A landscape with many valleys, sampled at points; each row gives a point and its height.
From any point a ball rolls to the lowest of the 2 points nearest to it. It stops when none of these is lower. Distance is the straight distance between rows; heights are no part of it.
Z_38 h=50.5: [173 108 133 127 113 119 110 129  88 108 150  93 134 102 129 120 137 168
 143 133 115 152 119 128 122 126 118 158 134  94  83 112 142 128 121 114
 159 158  98 158 118 115 168 132 128 152 143 146]
Z_961 h=12.7: [105 135 112 122 150 105 117 129 113 131 154  82 129 140 131 118 150 190
 126 140 123 133 115 116 126 148 148 132 120 136  63 161 125 129 109 152
 139 124 121 145  87 119 157 136 162 124 132 148]
Z_874 h=48.8: [ 96 159 162 142 144 106  69 115 140 132  67 162 119 131 149 111 101 123
 141 120  85 123  98 138 143 158 101 138 131 109 108 130 115 113 184 130
  65 129 170 139 143 139 121 159 162 107 120  95]
Z_597 h=61.6: [ 77 138 111 132 118 152 137 159 162 104 129 108 106 183 116 122 126 125
  96 108 117 123 128 145 117 147 103  77 115 150 153 150 161 139  93 140
 107 100 130 152 106 144 136 108 130 121 117 122]
Z_355 h=40.2: [ 89 146 141 139 123 138  92 128 116 126 117 129 167 149  84 174 114 128
 109 119 145 120 110  90  95 182 152 120  93 136  51 123 166 163 101 171
  72  73 143 157 118 104 142 174 155 132  73 146]
Z_264 h=32.9: [161 104  95 120 121 160 132 129 157 145 152 152 110 156 148 110 155  77
 100 147  97  99 136 103 119  63 142 148 129 141 184 105 106 108  74 126
 140 149 148 127 139 132  86 127 102 148 110 102]
Z_83 h=26.1: [171 113 102 110 118 173 101 105 129 154 145 173 122 127 157 109 131 100
 129 168 118 111 148 101 157  74 157 161 144 113 177  78  73  91 117 101
 148 159 154 136 141 119  66 146  79 135 122 101]
Z_288 h=28.0: [ 88 120 142  95 149  54 105  96  96 132 103 103 183  79 129 108  85 161
 158 131 130 165 159 112 139 142 129 101 120 118 152 113  82 103 156  91
 181 182 136  65 118 137 102 157 155 116 207 120]
Z_272 h=62.7: [ 96 155 113 138 114 120 112 186 140 118 108 111 129 200  88 155 128 126
  81  96 109  97  98 112  77 150 127  86 108 176 102 168 197 124  53 162
  97  91 123 136 113 114 136 128 140 133  63 128]
Z_122 h=28.1: [166 108 129  98 102 166 179 103 163 117 136 170 122 127 129 113  98  79
 110 192 184 119 208 156 146 115 110 121  89 121 209  91 103 144 108  84
 145 139 127 120 123 132  86 107  57  99 162 131]
Z_375 h=60.7: [135 121 128 130 121  90 129 169 129 117 127 126 144 177  75 148 140 119
  78  89 100  90 104 101  55 116 137 136 103 179 103 175 199 108  61 159
 126 117  82 101 134 129 145 140 123 136  76 124]
Z_812 h=71.0: [130 114 148  95 123 121 115 110  68  92 137  99 187  88  80 148 101 134
 137 111 158 143 137  84  82 154 158 157  77 128  71  88 168 147 104 121
 144 108  98 126 131 111 161 180 147 167 120 142]
Z_954 h=54.5: [ 74 126 129 125 119 128 119 141 172 129  67 143 115 186 127  99 104 113
  99 107  78 130 154 147 120 136  99  82 128 157 179 146 126 100 112 105
 120 163 139 116 121 151 100 132 143 101 126  86]
Z_120 h=15.3: [152  96 124 135 109 198 164 141 162 126 152 155 125 125 112 154 117  35
 116 164 145 109 133 126 127 105 132 113  96 131 200  90 134 161 108 113
  90 115 153 142 139 135  76 123  79 128  81 103]
Z_827 h=33.3: [103 105 126 126 144  69 108 106 137 122  93 122 154  82 140 104 102 152
 151 118 116 145 174 146 153 105  94 115 162 126 149 130  70 101 159  98
 171 185 113  67 130 158 109 150 167 108 171 107]
Z_312 h=34.5: [155 147 146 154 144 159 107 122 101 123 148  95 132 123 157 130 139 136
 152 156 147 166  75 120 138 145 147 142 138 108  76 127 133 172 145 152
 114  84 150 170 115 105 124 142 132 158 103 174]
Z_495 h=53.2: [172 114 101  97 118 107 102 127 101 134 148 138 129  79 154 120 137 159
 156 140 126 136 190 104 179  72 131 134 147 103 170  73  72  52 116  83
 218 183 108  77 133  97 125 129  88 139 200 144]
Z_756 h=23.9: [179 105 147 144 123 208 147 122 127 104 140 158 141 103 117 164 107  47
 160 162 168 137 107 136 132 110 141 116 112 117 165  88 142 172 149 116
  87 111 159 152 160 109  81 164  80 127  71 112]
Z_174 h=64.3: [ 31 149 117 114 109 131 100 135 137 117 103 113 158 160  85 140  79 146
 104  83 119 129 135 131 101 205 134  65  84 153 123 145 183 115 102 132
  89 129 138 141 113 124 125 144 145 103 125 111]
Z_399 h=65.1: [ 67 139  98 146 151  93 150 131 139 151  89  93 146 133 132 119 116 219
 157 106 117 122 139 172 133 156 115  76 169 151  65 212 106 103 126 159
 124 155 128 114  65 137 162 116 210  79 125 141]
Z_680 h=57.9: [142 116 148 126 137 116 138 158 106 106 151 119 148 131  74 171 136 104
  96  97 119 107 118  94  82 121 125 143 106 144  95 137 177 147  83 157
 106  90  96 126 128 137 145 153 113 150  69 135]
Z_345 h=49.1: [170 101 115 126 156 168 180 147 138 118 180 110 102 122 135 160 177  88
 134 120 122 106 103 124 124  59 128 164 143 159 159 158 157 162 110 145
 129 101 106 136 131 151 125 102  98 156  98 118]
Z_583 h=61.1: [134 142 117 157 140 113 134  79 177 150  70 189 100 103 154  99  77  81
 147 123 133  91 166 158 181  65 105 164 177 145 195 118  52 124 188  99
 131 156 143  99 149 155  96 128 146  84 135  93]
Z_552 h=42.0: [133 122 117 150  92 196 119 144 179 124 106 149 100 186 173 142 137  61
 139 124  85 112 100 127 117 116 125 122 145 139 191 132 147 146 112 128
  70 115 161 172 124 127  89 116 107 131  88  93]
Z_708 h=31.3: [141 148 173 140 139 141  99 107 114 128 130 148 138 113 144 107  98 107
 140 161 159 172  91 137 150 169 144 120  99  81 117  78 135 139 179 123
 119  97 173 151 183 105  95 159 119 151 129 126]
Z_148 h=54.3: [171  95 144  93 130 129 146 137 109  93 164 115 152  88  83 158 119  89
 108 111 144 122 143 104  82 117 123 144  79 121 132 105 160 132  90 117
 140 119  76 110 128 121 158 160  98 151 112 113]
Z_402 h=58.1: [128  76  93 103 129  92 110 128 138 148 109 144 151 108 138 129 148 160
 127 104  86 133 196 129 123  72 104 114 145 140 155 127  80  57  99  88
 186 215 102  57 123 134 120 129 128 124 191 102]
Z_831 h=42.6: [153  98 104 134 106 132 175 147 148 135 110 118  87 148 144 106 165 161
 131  56 111 122 137 168 120  99  86 123 186 131 149 187 115 128 118 126
 143 169 108 116 110 152 184  56 137 110 162 104]
Z_147 h=26.6: [106 135 152 135 139 102 141 113 102  96 129  83 151  96 130  99  90 174
 148 137 171 181 126 149 154 206 110 113 111 104 130 115 131 126 139 121
 151 139 106 128  99 124 166 116 149 131 172 162]
Z_576 h=62.8: [ 85 132 100 132 141 130 138 151 154 127 112 105  99 182 139 106 145 176
 114  85 105 128 120 151 123 139 106  83 162 146 109 182 136 129 106 154
 123 127 129 148  83 141 152 101 166 111 124 129]
Z_697 h=33.2: [ 95 108 116  68 148  75 125 126 111 131 145  97 145 103 131 117 138 165
 127 138 119 150 149 112 126 121 114 114 109 135 151 117  90  98 110 112
 189 173 100  76 111 124 131 137 142 131 208 130]
Z_494 h=52.3: [ 91 131 132 168 119 169 134 169 176 147 149 144 117 164  99 187 140  67
  81 124 102 113  90 112 116 163 136  84 104 158 150 102 151 158 100 159
  69  44 153 113 126 136 106 113 130 137  70 132]
Z_31 h=46.7: [127 150 175 129 151  94  64 103 111 141  71 167 137 106 145  97  92 128
 147 150 120 139 106 116 146 153 123 155 104  91 113  95 107  96 208 113
 105 144 168 127 177 121 115 172 144 126 146  95]
Z_632 h=18.6: [185  96  99 118 113 151 127  96 147 138 114 188 122 121 154 104  94 112
 141 161 144 112 180 141 172  81 124 163 151 109 198 100  77  96 139  82
 143 173 152 158 122 131  83 113  72  99 137 101]
Z_9 h=22.2: [102 108 146 101 128  87 102 109  90 113 109  86 173  92 110 112  93 166
 148 111 146 163 147 115 127 177 128 116  90 108 124 116 135 110 128  92
 155 164 113 118 103 128 138 155 154 134 179 127]
Z_504 h=56.9: [130 140 116 133 111 146 132 176 122 100 129  94 118 159 151 143 145 187
 154  78 127 123  97 146 101 139  92 104 168 104  87 182 176 163 134 148
  99  92 126 191  84 109 165  91 135 117 103 146]
Z_817 h=65.5: [ 50 124 117  86 140  87 125 120 105 130 125  84 161 137 110 141 127 183
 115 101 126 134 134 122 102 174 131  88  87 173 112 171 157 106  85 135
 136 164 116 112  79 124 145 134 163 108 161 121]
Z_635 h=27.8: [115 174 181 167 146 150  91 119 135 103  91 155 118 108 149 114  75 128
 164 134 157 160  84 156 148 186  94 129 115  77 128 100 149 146 218 118
  87 106 169 173 168 125 116 124 122 117 133 131]
Z_185 h=18.8: [167 144 140 143 143 102 113 150  81 134 155 114 148 139  86 177 174 128
 124 138 133  99 111  83  93  89 170 187 146 147  40 145 133 162 132 164
 106  89  83 144 132 145 165 147 121 148  65 187]
Z_413 h=23.0: [165 128 140 129 119 197 184  98 142  97 120 135 108 121 148 122 135  89
 149 151 184 148 168 167 166 124  91 126 139 122 212 129 126 180 145 110
 139 132 123 163 120 135 118  87  76 109 164 147]
Z_651 h=49.4: [162 102  92 137 100 153 144 165 177 129 105 140 107 177 138 102 143 110
 105  99  93  96 143 148  93  83 101 128 139 159 193 154 157  95  67 113
 143 172 125 132 132 133 117  84  98 121 119  86]
Z_696 h=30.5: [178 119 166 154 136 188 114 132 102 100 149 118 141 109 140 162 130  93
 160 141 157 157  81 123 125 121 138 137 134 109 122 102 154 193 146 136
  92  97 148 170 139 104 113 164 110 155  78 139]
Z_557 h=53.5: [ 64 136 114  72 168  72 129 119 105 138 176  95 147 119  99 137 147 156
  92 143 126 123 116  84 117 132 173 130  80 178  98 136 122 129  91 162
 153 122 119  81 120 125 117 152 147 136 150 141]
Z_29 h=50.0: [ 70 139 146  82 172  72 156 130  97 154 167 117 168 103  56 175 124 120
  81 139 138 107 123  49 118 137 178 130  68 167 110 111 136 129 104 167
 144  83 116  64 148 149 122 173 138 151 117 148]
Z_110 h=20.6: [128 125 137 101 100 159 182  90 182 161 123 211 112 146 126 115  81  72
 125 203 176 124 182 152 162 124 131 109  84 112 197  64  88 141 156  78
 140 122 171 126 175 125  47 101  68  85 158 126]
Z_294 h=13.5: [116 133 153 142  93 189 164  98 193 151 114 193  82 152 133 131 111  51
 131 176 153 130 150 168 166 138 127 116 106 125 209  82 107 160 171  90
  94 112 169 152 172 138  68  92  87  92 142 122]
Z_999 h=18.0: [109 111 110  95 133  73 120 137  97 145 150  90 130 125 118 122 173 195
 130 117 107 124 124 125 101 129 132 138 125 157  65 164 134  95 100 132
 160 174  81  99 103 112 183 110 156 116 172 133]
Z_890 h=34.7: [ 99 161 168 137 143 101 106 103 103 135 113 134 163 110 131  87  76 143
 145 149 164 193 104 135 171 196 147 107  86  86 127  85 137 112 186 120
 149 118 168 116 191 115  98 146 140 144 168 140]
Z_816 h=56.7: [ 54 147 134 137 135 105 119 124 163 131  36 151 125 168 131 112  83 112
 124  86  71 123 153 176 130 119  89  83 158 171 153 160 103  88 148 118
 100 156 123  75 138 161  97 131 175  77 107  75]
Z_128 h=55.1: [105 153  98 145 149 154 110 128 146 160 130 102 106 182 167 136 182 149
 135 131 131 120  95 134 115 139 148 130 152 131  72 172 123 168 122 172
 103  68 166 169  63 110 133 110 164 132 100 161]
Z_598 h=69.2: [111 125 124  97 112  81 110 110  63 114 133  66 182  99  87 153 123 174
 139 120 152 130 135  87  74 165 178 165  83 151  37 125 165 130 101 132
 141 137  87 135 104 102 187 162 168 141 132 164]
Z_452 h=6.0: [106 125 144 145  95 199 150 132 183 111 139 158 102 151 109 138 114  57
 113 153 142 132 146 156 135 149 107  87  95 122 186  92 142 168 142 102
  96  97 147 158 147 141  85 113  94 112 117 124]
Z_695 h=32.5: [119 131 122 118 133 106  92 132  97 140 151 123 145 158 102 130 171 131
  89 145 101 110 128  84  81 111 162 148 108 167  72 141 121 131  88 157
 125 121 105 118 133 137 141 164 144 143  93 142]
Z_70 h=45.5: [191 110  95 128 148 182 171 130 106 132 194 102  91  93 158 164 195 114
 162 133 123 111  95 123 150  28 150 204 170 159 149 146 140 147 123 135
 163 121 110 128 145 127 132  99  88 178 128 139]
Z_138 h=67.7: [ 82 139 108 104 126  73 109 106  77 151 115  66 184 123  90 140 133 212
 151 125 126 124 135 111  87 166 180 137  93 164  33 172 152 104 106 134
 129 182 111 138  73 100 173 134 187 102 147 161]
Z_523 h=26.2: [143 148 130 115 145  88 110 133  54 141 157 125 167 120  65 155 152 127
  99 138 122 101 144  54  87 103 178 175 106 156  65 111 122 139 123 148
 128 109  76  99 152 156 153 181 126 165  89 175]
Z_401 h=27.3: [107 158 131 144 165  97 161 127 115 113 147  69 142 103 155 119 110 203
 151 151 188 150 101 150 152 202 132 111 117 110  85 146 130 124 125 148
 148 110 114 143  72 110 183  84 164 136 170 197]
Z_775 h=49.0: [175 151 137 135 117 178 121 110 100 171 159 157 129 119 150 145 175  64
 130 170 113 133  86  78 152 119 177 134 150 127 140  91  88 166 129 158
  96  73 163 105 162 133  92 170 103 175  92 133]
Z_744 h=44.2: [162 167 175 155 161  82  85  97 109 144  73 180 157  74 151  85  57 118
 156 153 146 140 102 126 178 126 122 143  96  87 150  76  86  79 227  97
 134 135 157 113 207 113 110 138 124 133 157 114]
Z_364 h=55.6: [169  90  82 114 124 127 117 133 119 146 139 151 113  97 151 119 167 150
 129 120 103 126 183 125 151  66 112 155 163 122 150 104  85  62 101  97
 193 196 122 104 130 121 139 108  95 127 170 113]
Z_917 h=37.4: [145 153 149 155 145 144 107 132  93 124 143 111 156 124 105 168 133 127
 137 141 163 146  93  97 107 163 163 143 122 117  45 108 146 191 132 178
  90  61 140 161 116 107 143 163 145 153  69 177]
Z_946 h=48.0: [159 124 111 148 122  94 117 139  83 140 144  92 113 103 144 103 177 201
 158 144  87 146 109 137 144 106 133 162 178 116  59 132 106 109 132 119
 173 166 121 135 113 122 187 100 148 141 150 175]
Z_519 h=40.4: [152  88 110 131  84 107 165 132 157 136  85 142 108 128 124 107 132 126
 121  78 126 121 196 158 117 119  55 105 174 128 192 171 100 110 114 115
 151 185  77  88 116 153 166  80 131  89 173  97]
Z_587 h=37.6: [122 128 117  87 151 125 133 123 132 116 172 108 117 125 135 103 145 130
 104 146 131 142 135 117 148 114 123 124 111 128 161 114 112 137 108 124
 179 140 126 112 132 138 116 132 122 151 160 123]
Z_910 h=64.1: [ 72 147 106 123 122 112 117 148 127 120 120  97 147 170 101 142 126 176
 103  86 126 106 124 125  98 171 135  90  98 155  82 182 187 121  83 155
 109 120 119 143  84 116 164 134 159 114 112 126]
Z_840 h=38.1: [147 116 109 143  90 174 148 143 195 155 124 162 100 182 156 114 145  35
 106 148  83 104 116 110 114 103 148 130 115 159 205 106 117 115  74 122
  93 128 159 133 138 125  68 113 120 133  87  92]
Z_978 h=63.2: [138 139 150 159 147  98 133  85 149 127  78 166 125  95 150  85  84 114
 146 147 143 141 157 162 198 120 100 141 154 103 189 106  72 129 193 110
 158 151 143 114 153 153 102 124 131 112 163 127]
Z_193 h=44.9: [154 124 140 124 105 162 107 114 139 159 148 177 128 149 139 139 160  42
 102 169  95 117 104  86 110 122 171 129 123 130 153  86  98 133 104 141
  79 102 157 118 159 134  86 177 113 148  89  98]
Z_36 h=7.5: [118 150 124 132 176 114 155 139 120 133 182  89 114 137 131 148 166 158
 121 145 150  98  97 121 132 119 155 151 125 144  56 167 142 154 116 174
 127  64 107 148  86 121 161 114 143 141 107 170]
Z_832 h=56.0: [117 145  96 150 144 132 143 153 140 143 127  89 110 155 158 132 159 201
 160 113 144  99 106 149 112 145 125 107 161 112  55 195 138 144 131 155
 112  82 151 194  52 100 165  82 172 119 113 175]
Z_500 h=44.3: [124 114  85 145 134 141 173 158 126 163 111 101  80 166 157 107 177 188
 150  56  92 121 106 175 113  85 112 132 208 125 100 211 116 145 133 137
 142 135 149 132  99 136 185  52 164 118 146 123]
Z_240 h=50.1: [148 150 105  89 126 131  94 134  91 136 164 137 127 108 142 119 151 152
 133 160 106 114 165  64 154  60 160 135 136 110 148  69  75  82 110 103
 207 158 127  82 156  94  94 166 102 156 153 144]
Z_555 h=37.7: [134 119 141 119 111 104 149 104 154 105  97 133 120 107 119 100 109 122
 127 123 145 135 187 157 147 137  64 104 146 110 191 137 107 122 137 102
 152 165  92 114 110 159 138 118 118  96 175 117]
Z_810 h=53.3: [108 117 155 100  92 133 102 123 176 154  94 214 121 158 127 128 102  54
  99 157  86 104 125 120 110 153 148 107  63 120 164  79 115  82 146  83
  73 133 171 124 176 106  75 163 120 107 126  63]
Z_51 h=66.3: [ 66 129 113 122 135  72 135 113  97 154 110  61 174 100 116 143 107 220
 160 100 136 139 139 142 108 186 131  99 129 153  76 187 130  91 114 132
 123 189 119 109  57 131 172 120 196  91 157 137]
Z_339 h=63.0: [ 54 154 107 141  99 167 115 165 161  99 134 117 124 159  80 163  84 126
  89  87 134 119 131 137 112 192 124  54  85 141 133 120 194 143 105 147
  86  79 127 147 112 123 130 121 123 114 103 128]
Z_862 h=58.0: [124 135 125 132 107 120  86 157 119 101 111 109 144 152 124 134 122 181
 146  87 120 135 113 117 100 170 110 126 145  97  55 156 178 151 121 140
  93 127 128 193  96 106 157 142 150 111  93 144]
Z_221 h=45.9: [167 142 121 111 123 145  90 116  86 150 177 139 130 124 137 118 163 108
 116 170 107 122 133  65 140  81 166 151 135 123 125  80  91 126 117 133
 153 129 131 111 166 126  95 175 108 168 108 135]
Z_967 h=50.4: [152  94 146  80 116 137 126 113 115 106 143 130 157  91  93 128  87 102
 124 138 163 141 174 119 107 143 118 113  67  92 156  87 140 126 112  88
 162 145  95 116 130 121 127 162  99 147 164 109]
Z_449 h=13.0: [126 154 121 139 146  86 127 140 111 140 143 101 148 145  76 174 154 161
 120 138 152  86 121  88  92 129 180 166 109 154  17 167 149 157 114 183
 105  80  89 150  95 115 176 135 153 133  76 173]
Z_98 h=37.0: [153 152 135 131 132 106  89 109  94 137 115 128 139  95 167  78 107 156
 154 161 110 152 137 112 188 110 136 139 152  87 146  78  76  91 165 113
 183 173 146 116 157 121 100 152 124 155 158 136]
Z_315 h=52.0: [132  99 114 111 109 142 133 129 169 113 108 143 118 160 125 104 117  99
 106 123 113 116 167 145 122 112  92 107 111 127 185 133 136 112  96 101
 133 166 129 145 121 142 110 124 107 120 126  96]
Z_89 h=64.8: [ 93 143 139 167 158  99 133 104 149 120  86 130 117 110 156  85  97 146
 144 119 134 151 130 163 179 148  98 125 178 110 142 143  76 142 182 123
 140 135 145 121 116 165 116 120 176 126 143 135]
Z_329 h=47.0: [182  93 104 110  83 131 167 180 160 118 142 122  93 153 121 123 161 110
  98  76 117  93 133 147  74  98  87 125 118 140 172 178 178 103  73 132
 139 145  79 111 140 124 164  61  85 118 149  91]
Z_421 h=51.9: [141 133 118 137 138 188 131 118 134 149 164 129 105 139 163 138 180  80
 126 152 117 131  83 106 144 103 153 148 150 137 148 125 112 183 121 157
 101  81 166 146 127 136 106 135 125 168 100 131]
Z_996 h=46.8: [170 113  90 145  84 163 124 192 141 125 102 127 110 198 154 135 171 142
 131  68  84 109  89 133  86  83 110 128 182 140 135 190 190 146  86 136
 118 146 151 159 138 109 140  73 119 126  97  98]
Z_25 h=37.5: [179 111 105 127 118 123 119 142  89 125 182 117 111 120 120 145 197 136
 115 131 104 106 125  97 115  57 142 186 148 149  91 125 139 118  99 126
 162 141 100 125 145 129 144 123 101 158 121 139]
Z_988 h=59.9: [ 95 123 125 105 151 121 162 147 159 101 176 111 103 134  96 141 149 111
  79 119 142 111 125 131 119 130 110 114  94 155 148 147 156 148  86 150
 128  89  95 107 111 145 142 114 120 135 120 128]
Z_624 h=10.7: [190  94  99 144 110 181 155  94 149 131  84 167 123 110 168 122 101 115
 185 128 161 117 156 160 180  84 109 186 185 133 216 141 100 135 161  92
 129 165 136 178 119 143 108  91  80  95 134 110]
Z_872 h=41.4: [100 128 139  84 146 126 129 118 113 132 171 129 152 111 100 110 121 108
 102 160 151 148 129  98 146 142 147  93  81 116 147  79 118 136 124 126
 166 116 141 102 163 122  97 173 119 152 144 123]
Z_139 h=46.6: [130 109 152 100 104 149 104 124 131 101 123 155 151 126 102 128  95  93
 113 134 129 123 149 110  98 137 127 119  68  98 145  90 158 132 121  97
 114 130 132 150 143 114 103 173 110 136 121  90]
Z_268 h=41.8: [189 126  95 124 124 149 129 128  89 136 190 107  91 100 169 131 186 144
 155 139 108 121 123 120 172  49 142 184 170 135 137 110 111 118 120 114
 192 155 115 130 148 113 144 106  93 165 146 153]
Z_745 h=46.0: [134 130  98 151 153 123 136 130 126 152 123  92  95 142 166  95 159 196
 154 116 101 148 110 160 149 106 118 139 194 120  84 173  89 135 144 135
 153 142 149 144  91 142 163  97 175 133 138 155]
Z_684 h=48.9: [160 117 113 143  95 130  85 160 113 126 104 128 129 196 140 139 175 166
 134  83  75 120 100 125  85 101 115 140 171 132  75 177 162 136 105 148
 109 156 137 173 127 108 144 121 136 113  88 118]
Z_867 h=50.9: [ 84 152 164 118 124 132  88 117 170 155  68 194 102 149 145 115 112  83
 120 137  83 121 104 143 135 169 121 109 100 125 149  94 104 101 180 104
  59 123 178 111 163 129 107 148 142  99 135  72]
Z_350 h=40.3: [216 137 142 135 128 189 109 106  66 129 163 134 143  95 152 129 132  88
 147 171 141 132 109  97 156  82 175 151 143 109 144  73 109 132 138 124
 139 116 142 135 172 101  92 176  81 165  98 129]
Z_513 h=33.7: [158 118 150 104 116 111 153  93 139 121 102 164 149 102 130 102  80 110
 133 170 175 146 210 151 158 135  94 117 108  98 203 103  92 125 146  87
 169 153 110 111 129 130 108 122  86 104 202 137]
Z_222 h=37.1: [100 132 120 116 129 131  80 128 128 156 109 127 124 191 141 112 158 136
  99 138  81 131 114 119 107 135 135 123 134 150  86 145 119 119  97 154
 103 138 142 137 117 130 118 161 153 124 102 120]
Z_590 h=22.5: [ 67 160 129 159 144 145 118 134 133 107 132 102 140 126 124 126  98 181
 128 128 180 150 117 144 140 212 121  93 110 102  85 128 152 143 141 150
 105  99 152 167  91 120 145 115 154 118 133 162]
Z_604 h=53.9: [103 141 115 141 152 172 125 125 149 145 140 107  89 163 174 114 155 134
 131 132 127 142  96 140 148 141 128 124 158 123 132 135 115 176 142 150
 115  84 169 161 100 138 117 115 148 154 130 146]
Z_400 h=41.3: [167 167 185 191 147  90 141  98 112 117  69 162 164  70 157  81  46 105
 161 149 175 160 123 168 180 123 107 130 107  90 174  89 109 104 222 103
 153 136 133 123 191 120 112 102  98 125 157 142]
Z_720 h=40.5: [136 145 131 126 103 148  71 110 123 153 120 162 121 171 169 119 177  92
 105 162  77 132 100 105 104 133 165 155 149 134 103 121 101 139 119 149
  76 114 157 129 133 125 108 182 132 141 104 116]
Z_896 h=37.8: [146 118 116 146 134  82 124 108 111 121 119 112 130  85 158  92 120 171
 159 129 110 157 145 148 183 113 106 132 184 112 142 110  72 101 146 106
 192 184 124 100 122 142 133 125 146 141 169 140]
Z_753 h=57.5: [104 127 154  91 187 102 204 145 141 110 184 120 117  82  62 172 117  82
  85 130 162 124 127 123 132 132 127 130  83 148 153 123 153 144 116 153
 126  73  78  63 128 158 140 124 102 146 121 136]
Z_980 h=17.3: [194 131 145 143 115 169 170  71 132 114  80 165 130 100 155 115  84  95
 171 162 200 137 174 174 190 103 110 164 158 118 223 120 100 145 178  95
 141 145 135 159 134 129  94  84  70  87 159 140]
Z_176 h=44.8: [129 122 107 145  99 170 117 158 158 119  92 130 104 186 160 126 143 126
 138  84  88 121 110 144 119 110  88 119 173 120 154 166 151 141 124 129
  93 132 156 173 118 139 121 104 128 122 107 101]
Z_325 h=59.3: [119 134 141 150 111  85 101 135 107 104  84  95 163 104 129 121  84 200
 166 103 121 152 115 126 112 182 115 148 152  88  52 148 154 125 149 120
 111 161 127 167  98 122 167 142 171 111 115 142]
Z_639 h=65.0: [104 138 121 180 132  90 164 122 142 110 103 104 114 110 149  89 104 180
 163  95 140 139 132 178 148 154  90 101 205 120 108 182  92 142 160 127
 152 131 120 125  82 169 168  98 194 111 146 153]
Z_353 h=38.2: [130 163 195 179 147  83 140 105 110  94  83 125 179  77 139  88  47 138
 155 142 182 213 113 162 161 187 122 119  81  79 142  88 144 106 207 109
 160 131 129 126 177 119 128 106 117 137 162 153]
Z_171 h=25.2: [ 78 173 153 164 136 131  89 130 137  95  82 125 139 111 119 121  65 163
 147 111 152 149 109 144 132 214 102 118 124  86 100 127 157 131 188 128
  77 110 162 173 129 127 133 129 150  98 124 134]
Z_930 h=32.3: [230 114 156 134 141 192 157 114  84 100 154 142 156  72 124 148  94  68
 155 166 193 151 117 135 147  84 171 110 109 105 157  72 130 139 154 116
 131 130 151 134 174  81  78 166  56 145  88 125]
Z_710 h=26.8: [125  92 121 116  93  55 137 153 113 150 187 120  68 115 129 164 196 137
  98 116 110 105 121 151  78  96 183 193 156 146  32 179 169  75 121 149
 150 125  45  58 161 105 181  76 125 129 165 132]
Z_545 h=32.4: [167 101 118 129 109  87 145 152  99 131 200 130  83  98 123 170 215 122
 106 118  97  90 124 120 105  49 168 209 168 155  72 148 164  99 119 136
 157 125  70  82 168 129 166  91  97 155 134 134]
Z_847 h=44.7: [144 103 114 106 119 118 147 155 136 114 154 108 100 140 128 119 164 153
 109  91 119 117 132 153 109 126  89 125 135 134 134 164 148 116 107 127
 145 147  88 126 117 140 176  91 121 124 155 113]
Z_384 h=45.7: [ 86 123 146 101 143 122 144 114 112 153 165 146 164 113  48 164 116  91
  98 146 155 138 117  76 123 167 157  95  67 139 122  76 138 144 115 145
 131  76 146  87 170 142 108 181 131 157 100 130]
Z_901 h=63.9: [ 63 157  97 166 155 121 149 125 162 136  84 115 109 154 149 111 109 182
 143  87 118 127 139 173 140 157  97  85 196 128  98 182  99 131 155 142
 102 112 147 132  81 165 140 106 200  96 116 140]
Z_673 h=25.0: [ 48 168 112 156 150 111 157 120 143 113 122  83 139 111 126 125  98 213
 143 122 185 139 144 150 143 224 115  68 119 120 106 161 133 124 139 147
 122 128 131 140  68 130 165  93 177 105 173 175]
Z_750 h=43.1: [ 98 131 151 123 108 150  86 115 117 117 121 151 152 146  99 141 107 106
 106 124 126 138 113 103  91 180 146 118  92 114 100  96 158 149 125 137
  83  99 155 155 153 114 115 190 141 134  91 105]
Z_260 h=51.2: [179  96 127 141  93 144  87 143 102 109 125 136 129 128 146 131 153 156
 148 104  98 128 125 116 110 102 106 164 165  99  96 138 152 145 122 116
 119 176 127 195 138 112 142 140 110 129 106 117]
Z_854 h=22.1: [129 108 109 107 124  81 153 158 114 149 173 100  74 132 139 124 198 184
 118 112 104 115 106 153 106 101 144 165 149 146  58 177 137 101 116 140
 161 143  74  98 125 120 195  64 145 127 173 138]
Z_944 h=54.6: [144 110 160 106 168  93 195 153 143 106 181 109  95  94  99 190 146  94
  95 109 140 108 114 130 119  97 123 160 139 141 120 163 173 122 120 164
 112  73  53  84 117 154 155 109  96 150 108 126]
Z_785 h=56.6: [135 101 144 137  68 160 143 145 189 153 133 203 128 146 110 149 101  18
  99 172 102 100 125 117  98 147 157  96  65 127 176  67 124 100 114 104
  70 100 162 124 170 120  53 140 106 122  78  84]
Z_842 h=58.9: [ 90 166 134 161 144 110 123 101 186 128  48 177  97 130 140  99  88  81
 134  98  98  93 153 174 148  94  81 125 158 156 166 144  81 125 184 109
 100 137 132  89 150 165 114 128 174  71 111  80]
Z_911 h=32.2: [155 146 131 106 138 152  97  92 124 166 122 168 114 113 174  89 122 106
 135 163 119 134 124 124 192 110 146 155 160  99 182  78  63 114 169 113
 142 145 173 123 163 118  77 154 111 136 154 111]
Z_593 h=52.1: [170 105 138 118 148 151 202 158 153  89 183  91  83 110 120 184 168  91
 132  96 164 113 110 152 113  96 103 140 135 141 148 171 184 167 136 151
 107  78  69 114 117 140 159  86  86 132 116 120]
Z_563 h=49.5: [ 94 121 150 145 150 163 153 141 152 130 171 141 134 126  55 183 116  76
  97 134 150 131 113 120 122 167 134  84  85 135 140  76 149 165 125 154
  97  59 142 111 151 149 118 136 112 137  84 133]

Where does a ball stop that starts at each point below?
Z_832 | Z_36
Z_139 | Z_452
Z_944 | Z_36
Z_364 | Z_452
Z_978 | Z_831
Z_810 | Z_590
Z_260 | Z_624

For each start below, name every point that the ball comes to, in order.
Z_753 | Z_944 Z_593 Z_345 Z_70 Z_268 Z_25 Z_545 Z_710 Z_854 Z_999 Z_961 Z_36
Z_89 | Z_978 Z_583 Z_842 Z_816 Z_954 Z_315 Z_651 Z_329 Z_847 Z_831
Z_272 | Z_375 Z_680 Z_148 Z_967 Z_139 Z_750 Z_355 Z_917 Z_312 Z_696 Z_756 Z_120 Z_452
Z_812 | Z_148 Z_967 Z_139 Z_750 Z_355 Z_917 Z_312 Z_696 Z_756 Z_120 Z_452
